Points on a hilly landscape, in no order, each with its height.
A ball rolls from a point to the lowest of its 4 nearest points, and stops where none of them is lower. Distance is the straight distance between rows; heights are no part of it.
ris height 303: [110 119 181 130 170 157  87 166 148  59 177  86 165 134 162 111 177  95
 164 105 166 134 159 160 122  96 143 104  92]
Doded height 208: [116 117 133 127 142 105  96 147 229  82 123 135 142 133 200 101 144 158
 104  81 145 113 136 115  52 128 128 122 125]
Rosu height 650: [134 141  92 132 113 123 172  83  70 185 110 133 118 131  88 161  82 134
 108 145 108 136 117 109 142 133 118 149 170]
fika height 133: [117 125 175 127 127 163  85 186 189 100 148 158 127 130 173 150 171 112
 118 130 117 182 164 120 134 125 156 110  59]
mez height 327: [131 136 120 123 135 149 127 132  98 125 156 118 121 146 127 102 122 135
 120 114 151 123 125 132 144 159 124 125 137]
Molis height 247: [109 131 182 122 162 156  79 165 186  91 167 127 131 123 186 134 175 115
 140 113 148 154 163 135 107 116 142 102  85]
pimul height 203: [124 131  91 117  56 113 163  90  83 158  57 147  95 118 106 145  96 184
  65 165  86 158 127  87 148 180 129 118 135]
muv height 296: [158 122 106 131 166 100 160  87 148 152 137  95 155 131 111 120 104 135
 202 124 145  68 120 177 136  73 117 165 203]
Sifi height 297: [116 113 159 129 159 135  93 148 162  69 157 118 141 135 184 102 135 137
 140  79 168 103 136 144  88 123 134 118 131]
baf height 121: [112 132 178 125  79 136 113 170 187 147  98 164  85 127 154 154 130 135
  88 163  84 196 172 106 133 166 158 102  29]
vaki height 78: [139 146 111 112 116  92 148  78  56 188 151 115 132  84  34 167 110  81
 153 136 128 118 120 175 180  67 106 190 135]
bega height 591: [151 133  99 129  90 125 167  88  84 155  97 150 131 135 115 141  92 157
  95 148 110 129 113  91 119 160 120 127 165]
Vikem height 558: [130 149 109 131  97 126 141 111  59 154 139 127 104 127  90 135 111 129
 112 143 108 144 104 117 151 148 118 139 144]
sudas height 261: [119 119 141 123 126 109 107 144 192  98 112 148 119 125 179 114 130 158
  98 104 132 121 120  97  87 164 129 118 124]
surek height 213: [135 153 102 120 107  90 155  59  69 190 141 118 116  80  33 176 109  90
 152 142 117 123 123 159 185  67 104 175 141]
loz height 258: [118 119 138 111 141 125 107 145 184  89 151 139 133 129 175 101 136 153
 123  95 152 119 128 116  87 136 124 112 124]
kuvep height 514: [143 137  81 145 130 110 181  65 119 191  50 131 141 152 131 150  85 148
 121 160  95  87 112  96 117 140 100 116 196]
Komer height 204: [107 112 170 135 136 178 109 200 112  94 160 137 124 120 116 153 190  86
 133 176 128 173 169 127 155 127 153 113  56]
ligi height 146: [ 97 116 160 138 119 172 106 180 121 111 153 147 100 113 128 141 170 119
 122 156 119 172 150 116 150 154 145 106  61]
Ful height 337: [139 148  89 124 121  98 164  68  87 194 124 122 131 105  61 168  87 112
 156 155 108 120 128 138 160  90 108 174 156]
kan height 288: [116 123 129 134 109 162 108 168  69 113 157 125 109 115  93 132 156 101
 124 155 133 162 122 127 167 138 141 128  90]
gufug height 560: [145 110  70 162 152 108 179  51 148 180  62 111 164 137 146 132 102 141
 165 147  98  67 120  90  98 114 109 142 208]
Zuru height 349: [146 115  93 141 145  73 182  52 108 184 105 112 144  94  92 164  83 132
 182 154 116  90 110 140 137  73  93 170 184]
Dese height 267: [107 124 121 127 103 134 118 160 130 112 126 155 106 119 135 116 139 139
 108 141 136 153 116 104 129 160 138 101  97]
sugo height 341: [110 130 120 122  67 123 139 151 126 137 114 170  86 113 118 133 133 167
  94 150 110 186 134 101 136 178 138 107  82]
sovu height 246: [121 130 143 141 149 158 119 156  76 104 165 116 125 133 100 105 148 101
 135 121 144 127 122 142 157 132 138 130 115]
lelos height 207: [116 121 141 130 117 134 109 159 156 105 135 151 118 122 153 123 145 155
 118 128 136 152 124 103 109 145 141 100  88]
zizu height 307: [125 122 133 129 124  92 112 152 232 113  77 142 131 135 198 115 128 175
  94  97 128 132 124  84  55 157 132 106 117]
Pakod height 76: [118 128 166 122 123 132 103 182 213  91 133 153 112 129 190 139 142 147
 103 118 107 152 156 103  95 148 152 113  71]
Pilop height 220: [109 116 160 130 159 150  92 157 117  79 178 103 143 146 139  96 158 110
 148 116 172 120 133 132 141 117 141 116 102]
Gute height 269: [125 114 155 126 184 145 101 130 142  67 172 105 140 139 166  76 137 137
 151  79 168 107 128 151 108 125 128 108 136]
pebuz height 274: [152 143 116 115 125  85 148  64 100 180 132 106 146  72  45 167 102 109
 203 135 141  79 117 175 176  37 104 187 140]
fugib height 290: [126 118 130 122 145 146 110 142 139  80 154 128 139 137 156  83 134 144
 128 101 163 105 124 142 107 139 129 114 146]
gotur height 484: [134 123 104 129 120 137 144 112 104 151 126 142 113 145 114 113 108 145
 121 118 137 122 106 121 127 153 119 123 152]
gul height 602: [136 135 107 125 110 128 140 119  77 157 136 139 103 147 100 136 107 133
 124 131 126 133 111 127 151 143 136 132 149]
Fafuz height 243: [125 121 149 131 176 142 103 149 118  80 177  93 153 151 137  80 142 107
 158  95 166  99 116 173 142 102 129 121 143]
Neden height 504: [128 134 121 130 105 117 126 133 164 115  96 156  95 126 152 120 133 158
 107 117 132 145 124 102  95 171 127 119 114]
rof height 435: [118 118 131 132  64 113 129 159 156 126  80 170  86 107 141 122 129 172
  81 140 103 175 135  85 114 181 135 104  87]
muzif height 249: [120 123 155 134 148 140  86 156 194  87 155 141 131 118 196 120 162 121
 124  98 140 136 151 117  93 133 143 115  88]
rikov height 272: [151 137 125 121 177 112 142 112 129 138 165  91 163 157 112  97 119 128
 175 114 153  76 113 192 147  77 128 167 185]
Vusi height 193: [112 120 168 124 162 165  83 176 161  77 165 136 142 122 168 138 182 101
 133 143 141 166 170 132 118 108 163 105  65]
Berat height 308: [165 126  90 133 145  67 184  65 130 176 117  91 148  87  88 152 101 133
 208 136 139  69 103 168 152  45 110 171 177]
fanan height 108: [110 140 173 116 107 144 109 178 204 125 124 158 111 126 173 137 140 129
  93 142  82 182 167 114 124 155 154 108  55]
Rom height 160: [123 127 110 125  85 134 144 122  94 145 110 146 104 123 109 125 104 152
 102 140 115 149 108  99 131 173 128 112 136]
Git height 255: [158 146 121 125 149  95 148  83 115 163 142  91 148 120  68 146 109 106
 186 123 135  77 106 187 159  71 115 173 166]
fuz height 426: [139 145 106 126 117 108 158  98  62 182 144 132 121 117  64 153 104  90
 137 130 108 134 116 154 165 115 115 162 143]
domi height 495: [116 138 123 124 111 130 128 148  38 150 147 113 109 125  71 131 130 100
 110 129 106 148 100 144 161 129 124 136 133]
Bef height 221: [150 153 112 100 134  95 138  83  84 178 151 100 141 106  57 141 107  95
 177 127 125  88 117 188 186  58 124 182 154]
Pob height 440: [133 162 116 104 107 100 127 103  28 168 153 124 112  98  11 178 114  61
 125 145 110 147 127 176 189  84 105 172 121]
letak height 264: [105 105 163 124 163 157  82 156 182  66 168 119 131 125 198 107 159 118
 143  97 168 126 145 132  86 122 146 119 103]
Deri height 265: [146 128 148 122 172 137 126 123 103 121 161  96 147 155 114  85 130 109
 162 110 155  91 112 185 161  94 127 152 164]
Nav height 280: [114 115 171 136 168 179  97 187 120  60 167 107 146 132 126 140 192  91
 145 147 170 146 158 141 131 109 142 115  68]
dazof height 202: [104 125 163 124 145 120  87 164 220  99 137 144 130 116 206 118 129 150
 111  99 130 142 142 115  57 136 132 118  98]
riz height 787: [139 118  95 124 113 128 138 111 152 121  78 147 131 147 149 108 113 160
 119 107 131 110 118  99  95 155 115 107 160]
reg height 234: [127 123 145 135 154 148 109 141 105  93 175 115 135 142 137  93 145 114
 150  96 165 121 119 146 146 135 132 114 122]
gilo height 299: [131 147  90 119 110  96 145  62  48 194 144 129 112  89  24 191  98  82
 132 146 103 149 133 161 180  88  96 180 139]
Bep height 689: [133 142  75 136  94 100 183  67  81 187  58 142 122 125  96 185  72 144
 110 171  77 127 115  97 128 135 102 141 168]
mise height 764: [140 109  95 124 117 100 125 113 196 125  39 131 158 140 168  96 134 176
 103 103 119 110 121  71  66 163 114 103 172]
nudo height 545: [140 122  85 127 120 117 166  75 106 169 109 133 120 147 113 147  93 130
 118 148 113 115 110 117 123 134 107 138 177]
Nir height 357: [137 124 111 141 139 130 151  99 111 152 104 124 140 155 135 110 102 144
 136 116 132  91 116 113 107 134 106 132 188]
tafo height 283: [149 143 112 128 124 106 164  85  86 175 141 113 136 120  73 143  94  99
 162 133 127 103 103 167 155  83 102 166 160]
goti height 406: [107 118 199 131 186 164  75 146 170  43 176  69 161 134 184  92 162  99
 165  94 166 122 153 167 111  86 138 115 104]
mefar height 266: [126 128 149 124 133 161 120 173  54 102 160  97 123 130  77 116 169  71
 134 142 136 135 116 160 178 110 125 123 118]
dorug height 281: [121 118 129 130 125 146 116 151  79 122 150 138 110 135 112 123 140 125
 119 136 134 147 117 120 140 157 128 116 108]
kebus height 125: [118 128 143 133 114 112 109 179 220 114 114 147 121 125 183 118 136 163
  95  97 128 142 137  98  82 157 133 111  97]
Zako height 273: [160 149 135 129 148 106 139 105 103 154 169  96 140 141  90 115 117  95
 164 112 146  82 105 186 170  83 128 161 164]
med height 256: [142 126 149 121 174 131 124 134 130  92 172  89 134 162 142  61 124 122
 153  89 163  93 116 165 133 115 127 130 164]
susin height 640: [150 130  86 136 116 122 143  86 135 152  44 131 152 153 155 120 108 165
 109 123 100  96 128  85  90 145 120 106 189]
Gad height 371: [151 122  97 135 135 119 172  77 119 173 105 120 142 139 122 136  90 133
 147 136 118  88 113 120 131 129 113 139 191]
Zodis height 305: [112 116 164 119 146 186 105 195  75  76 158 104 136 121  68 163 186  76
 135 166 141 158 141 142 181 105 136 125  74]
Tubel height 287: [162 130 114 120 170 105 143 101 124 152 141 106 150 146 113 116 108 133
 171 120 136  83 108 177 145  94 122 162 184]
deg height 411: [117 137  99 130  63 124 158 123  92 147 101 154  91 106  93 132 116 160
  83 146 104 173 117  98 147 182 137 118 111]
Sor height 122: [ 98 128 173 127  99 166 110 187 162 121 126 174 104 116 152 162 169 109
 106 162  89 181 180 112 135 156 160 102  38]
neb height 635: [132 128  74 129  83 120 163 102 117 158  46 148 123 135 128 126  94 174
  95 149 103 127 120  82 108 169 113 114 161]
pudag height 304: [128 125 144 129  93 105 109 173 220 138  86 167  97 128 185 133 135 163
  68 131 108 167 139  99 101 168 139 110  77]
Faruv height 298: [111 122 173 122 147 192 104 207 109  76 162 112 140 129 114 166 200  71
 142 165 149 166 167 132 154 114 154 119  58]
kuzaf height 131: [120 124 155 126 131 101  92 174 252  97 114 136 138 127 226 121 128 156
  79  95 111 131 131 107  53 135 133 122 102]
Busi height 31: [126 132 163 136 139 110 101 181 246 103 110 139 131 137 219 124 133 154
  75 116  94 165 152 112  74 143 135 115  81]
rad height 197: [115 119 158 142 163 158  90 157 120  77 167 115 127 127 138 129 173 104
 148 137 160 143 136 128 132 127 139 111  89]
gik height 360: [116 129  90 118  75 119 152 110 104 141  70 165 106 122 105 127  99 172
  89 154 109 149 114  99 135 181 126 119 132]
Zizeg height 293: [146 150 127 123 121 119 129 119  60 156 153 108 133 139  58 129 129  78
 155 122 126 101 111 171 186  99 127 160 140]
fum height 320: [114 121 164 132 169 130  80 146 208  64 168 118 140 124 211 106 143 126
 130  76 170 123 144 140  63 117 130 108 114]
bug height 141: [150 116 106 132 148 117 158  82 137 138 112 112 148 152 145 107 104 137
 144 118 136  82 121 132  97 121 125 138 198]
dat height 271: [139 118 119 125 160 123 128 115 121 120 153 116 139 154 129  99 116 117
 149  98 167  90 113 151 123 125 131 131 172]
geb height 282: [152 132 124 129 146 133 134 114  87 139 148 117 135 146 109 103 107 120
 144 119 146 100 107 165 147 116 121 147 166]
rav height 477: [116 146  92 118  78 132 157 103  60 168  96 155 108 123  75 144  98 141
  92 153  85 163 113  99 156 167 126 133 137]
Gis height 268: [141 109 117 114 162 128 123 119 153  99 128 109 141 145 162  87 115 150
 143  88 155  84 128 139  86 139 116 132 171]
kuda height 699: [131 150  69 143  76 110 176  69  65 188  66 150 114 116  89 170  69 150
  84 180  77 150 116 102 157 145 110 139 157]
Rez height 222: [113 111 155 125 145 150  89 163 152  86 180 132 125 130 171 120 161 115
 138 113 145 137 147 133 120 131 147 108  92]
Vum height 167: [117 117 155 145 121 160 118 157 137  94 166 140 117 118 139 126 166 116
 124 135 141 163 148 114 137 143 151  95  69]
lolu height 415: [116 137 118 129  93 143 139 142  43 141 139 137 106 118  73 130 129 110
  94 152 106 159 112 123 165 129 131 119 114]
vugop height 571: [135 130  62 189 124  86 171  40 137 206  14 130 170 136 159 150 107 159
 133 154  75  66 112  71 101 121 118 108 190]
Kisa height 793: [123 128 107 123  87 127 143 125 149 129  69 148 114 129 136 121 116 175
 100 130 126 137 113  82 112 172 129 109 141]
gos height 715: [143 118 106 120 133 115 144  97 162 127  67 123 160 150 169 100 116 159
 126  96 133  89 120  91  76 144 109 109 188]
tisel height 164: [103 124 189 125 126 192 105 197 150 103 146 144 122 129 147 172 183  81
 108 176 108 186 186 120 131 135 166 112  38]

Call two points neighbours if one is among the 4 nearest of the other. Go from one point of each pair to the other, from neighbour to neighbour, staying as low as possible. Name the highest point that can't be avoided.
pimul and vaki | gik
Busi and Rom | sugo
vaki and bug | Zako

For each start below, name the point where the ball stops.
med | Busi
ligi | Busi
Rosu | bug
Berat | vaki
kan | Busi
muv | vaki
fum | Busi
Zako | vaki
Zuru | vaki
susin | bug
